The views of a scene show one set of named points, each view turned or mirrored, and shifted as a whole, with a little noise and some points left out.
(in the rows, 128 means zero)

Scene 1
View 1
Baze: [ 99  71 157 138 127 176 130 124 125 116  70 126 203  98 146 106  72 129
  97 167 114  53 175  96]
laba: [130  67 127 143 145 148 110 142 139 144 116 122 132 162 132 128  94 130
 110 148 112  96 123 129]
Gud: [133  96 126 140 152 139 110 140 148 137 114 120 125 142 127 124 107 146
 121 138 132 105 119 143]
Magul: [119  85 164 125 152 156 112 147 133 118  83 130 182 133 134 119  84 148
 123 156 104  81 162 123]
Los: [128  56 113 132 128 148 120 139 129 136 110 116 130 152 122 121  99 129
  99 133 114  89 119 120]
Bovu: [134  87 121 116 143 135 116 147 135 121 102 116 128 138 110 120 113 153
 119 119 125 101 120 139]
Sapof: [117 100 148 150 150 156 115 131 147 133  97 125 162 118 144 117  90 141
 117 161 130  86 148 129]
pebu: [122  88 101 122 117 145 136 123 130 115  93 106 130  98 111 107 116 144
  97 110 149  83 120 122]
Zas: [111 103 163 130 146 160 121 134 137 111  74 127 189  98 137 110  87 151
 119 156 124  75 167 122]
Loz: [128  79 129 162 152 150 106 135 151 156 125 123 128 158 146 128  92 126
 111 162 124 100 121 134]
noru: [107 104 148 169 146 167 121 116 152 140  96 124 172  99 160 113  82 130
 108 177 142  76 154 121]
dop: [132  98 107 113 131 134 127 136 134 113  96 110 122 110 104 111 123 157
 112 103 145  98 115 137]
lamol: [102  76 126 143 114 171 139 112 128 121  81 116 175  85 139 102  86 126
  86 149 137  57 153  99]
nopig: [123  67  97 143 118 151 130 122 133 139 111 110 122 125 126 114 105 124
  88 129 139  84 112 118]
View 2
Sapof: [122 142  89 145 120 148 133 100 154  97 121 129  87 142 145 123  99  91
 142 165 138 144 133  96]
Baze: [122 151  82 177 113 175 137 124 137  77 134 127  89 128 167 129 113  84
 164 146 117 198 136  53]
noru: [129 152  81 170 123 158 144  84 163  97 127 137  70 138 157 135  98  82
 143 169 143 152 130  83]
Gud: [122 126 114 113 127 130 135 106 149 109 115 130  96 147 137 118 103 113
 128 156 137 114 132 138]
nopig: [134 126 136 140 137 147 168 116 138 104 130 145  79 133 172 138 121 126
 127 123 120 139 130 135]
pebu: [142 109 138 153 138 145 149 128 130 131 131 138 100 157 162 142 122 144
 144 140 110 134 128 113]
dop: [137 103 137 131 135 133 135 130 130 137 123 131 112 166 144 131 117 147
 142 149 114 118 129 124]
Los: [120 129 129 113 127 143 155 126 133  86 123 135  91 125 159 120 119 115
 127 121 122 143 135 143]
Bovu: [123 115 126 110 126 132 130 130 133 114 118 125 112 152 138 116 111 127
 137 147 122 123 134 132]
Loz: [116 145 105 111 124 137 151  93 158  83 115 136  76 125 148 117 100  91
 116 146 147 125 133 146]
Zas: [122 138  81 161 114 158 117 118 143 101 125 120 103 151 143 123 103  93
 164 171 125 165 134  61]
laba: [113 137 114 106 122 139 146 116 142  81 117 130  91 125 148 112 110 101
 125 135 133 138 137 141]
lamol: [137 138 107 185 128 170 155 117 138 100 138 140  80 136 177 146 119 109
 154 139 114 177 130  73]
View 3
noru: [104 146 169 148 136 139 114  85  67 126 149  77 189 114 153 169  88 113
 139 139 134  89  75 113]
laba: [120 116 161 133 107 124 124 130 114 108 146 115 184 151 147 139 121 127
 148 122 139 116 105 132]
Magul: [107 120 154 166 113 165 152 106  77 103 154 100 188 136 131 179  94 130
 144 119 153 120 102 111]
lamol: [121 127 188 150 136 121 119  80  60 147 172  97 161  98 136 188  96 118
 169  97 137  93  92 116]
Zas: [ 99 131 157 165 125 162 142  84  59 113 156  98 176 111 130 186  78 130
 138 114 148 105  98 101]
pebu: [110 120 166 124 122 101 108  95  89 127 159 144 134  98 129 146  96 140
 145  82 129  94 123 117]
Loz: [114 130 159 125 114 121 110 127 115 108 138 101 194 151 160 130 118 120
 138 142 132 107  92 133]
Gud: [102 128 145 124 111 124 114 119 111  99 137 126 173 135 145 126 103 136
 123 124 132 105 110 122]
Baze: [120 123 184 174 131 153 144  82  51 137 173  80 182 113 132 209  93 116
 172 108 151 107  86 112]
nopig: [124 119 177 118 121  92 101 111 104 133 156 127 155 120 145 138 117 127
 157 101 126  97 109 132]
Bovu: [105 115 145 128 105 125 125 119 107  99 145 144 156 130 131 133 102 145
 131 101 138 112 127 119]
dop: [100 119 147 121 113 111 114 105  99 108 149 156 135 106 125 132  93 149
 128  86 130 100 133 113]
View 4
Zas: [131 148 104 141 165 105 133 146  95  71 144 134 142 119  94 158 131 138
  91 146 104 117 145  90]
lamol: [144 162  87 123 150  97 139 166 121 103 116 152 118 111 127 161 139 155
  63 162 109 100 155  83]
Sapof: [135 152  86 136 171 124 132 151 106  86 140 133 126 121 108 133 120 142
 108 144 102 111 141 124]
laba: [151 145  63 103 146 119 138 144 104 104 139 120 100 138 119  96 125 136
 113 142  95 128 146 152]
Baze: [142 169  97 142 160  78 147 151 121  68 121 142 122 110 101 156 137 136
  60 161  90 117 145  74]
dop: [143 113  82  82 123 136 120 157  69 133 154 133 131 142 129 141 139 160
 112 137 138 112 168 126]
Bovu: [145 120  77  89 130 128 127 146  75 115 156 122 122 145 117 118 133 145
 119 135 120 125 159 140]
nopig: [153 146  61  89 132 125 133 164 111 136 126 140  98 130 145 121 134 160
  95 151 117 106 160 136]
Loz: [145 154  59 118 165 136 136 150 117 104 137 125  99 130 123  93 113 141
 124 141  95 115 139 165]
noru: [131 168  87 152 186 127 133 160 126  85 127 144 125 107 114 145 115 148
  98 152 100  97 137 115]
Los: [155 142  62  89 129 111 139 149 103 117 134 126  96 139 128 103 134 143
 100 146 103 125 155 141]
Magul: [139 146  94 132 158  98 140 136  93  65 147 121 128 130  88 130 129 126
  98 143  91 133 142 110]
Gud: [140 132  71 107 152 143 126 149  90 112 152 125 119 138 119 111 120 146
 129 136 114 116 149 154]
View 5
Magul: [175 137 123 141  89 123 106 112 149 105 133 136  85 164  94 153 128  76
 144 160 148 106  96 168]
lamol: [184 149 126 137 132 116 117  94 152  84  95 123  76 181 154 145 111 126
 162 142 145 123 120 159]
pebu: [148 156 109 127 148 147 117 117 135  88 125 118 108 179 145 125 113 122
 123 115 127 156  98 143]
Gud: [120 155  86 118 117 131 120 125 141  99 134 125 108 144  90 143 117  90
 116 144 138 156  93 160]
Loz: [109 167  87 114 106 109 128 111 147  96 117 130  95 119  91 152 115  90
 131 156 146 147 111 182]
dop: [138 152 100 125 142 157 114 129 130  96 143 120 119 177 123 124 117 108
 107 116 126 162  84 138]
noru: [168 137  90 128 121  98 120 105 166  89  92 122  74 163 107 166 109 108
 161 177 162 134 114 163]
Sapof: [158 140  96 129 112 113 115 113 155  96 115 126  86 160  97 158 116  94
 145 165 153 134 102 162]
Zas: [194 124 115 144 109 122 104 113 157 100 120 127  81 187 105 157 121  92
 152 164 153 115  95 152]
nopig: [122 176 108 118 136 129 128 106 135  86 114 124 101 145 141 130 111 120
 129 121 129 153 115 167]
Bovu: [130 156 105 126 118 148 114 126 131 102 148 128 114 156 104 131 122  89
 110 127 129 149  87 155]
Los: [120 176 119 122 111 131 123 107 131  95 130 132 103 134 123 131 120  98
 125 123 128 136 110 178]
View 6
dop: [103 159 145 147 123 116 143 134 119 143 144 128 108 126 163  93 103 115
 105 138 114 130 118 150]
nopig: [148 140 115 124 127 125 155 129 115 110 135 129 122 157 152  99  87 119
  90 128 126 119 129 134]
Zas: [ 90 159 120 116 164 140  93 145 146 132 127 151 131 150 171 116 148 113
 119 124 177 107 160 128]
Baze: [111 158  91 101 183 144 100 137 157 113 121 172 141 180 158 111 141 116
 102 137 183  96 175 113]
Bovu: [ 96 142 127 129 122 135 142 135 111 146 155 113 121 124 165 102 107 115
 104 126 123 135 139 144]
noru: [138 142 120 107 149 138  99 148 134 102 109 138 133 161 171 128 134 116
 120 100 190  99 146 125]
laba: [120 121 100 104 125 152 145 134 104 127 154 106 138 143 161 114 104 118
  98 110 140 130 157 130]
pebu: [121 164 135 142 134 112 143 131 129 127 132 144 110 146 156  90  99 117
  97 145 121 118 118 143]
Sapof: [116 140 120 111 142 144 109 145 125 121 128 127 132 146 171 123 131 115
 117 105 172 112 151 130]
Los: [124 130  99 112 129 143 155 128 110 125 153 119 132 149 153 102  94 119
  89 127 126 129 151 130]
Gud: [115 131 129 121 115 139 135 141 104 133 146 102 125 126 170 116 109 116
 112 103 139 131 136 141]
Magul: [ 83 143 101 104 157 156 106 140 133 140 145 134 141 144 169 117 142 115
 112 120 168 119 177 125]

In a view up to two points have been moved. Name them for each view, in the order of its rows, or write -.
view 1 -> laba
view 2 -> nopig, Los
view 3 -> -
view 4 -> -
view 5 -> -
view 6 -> -
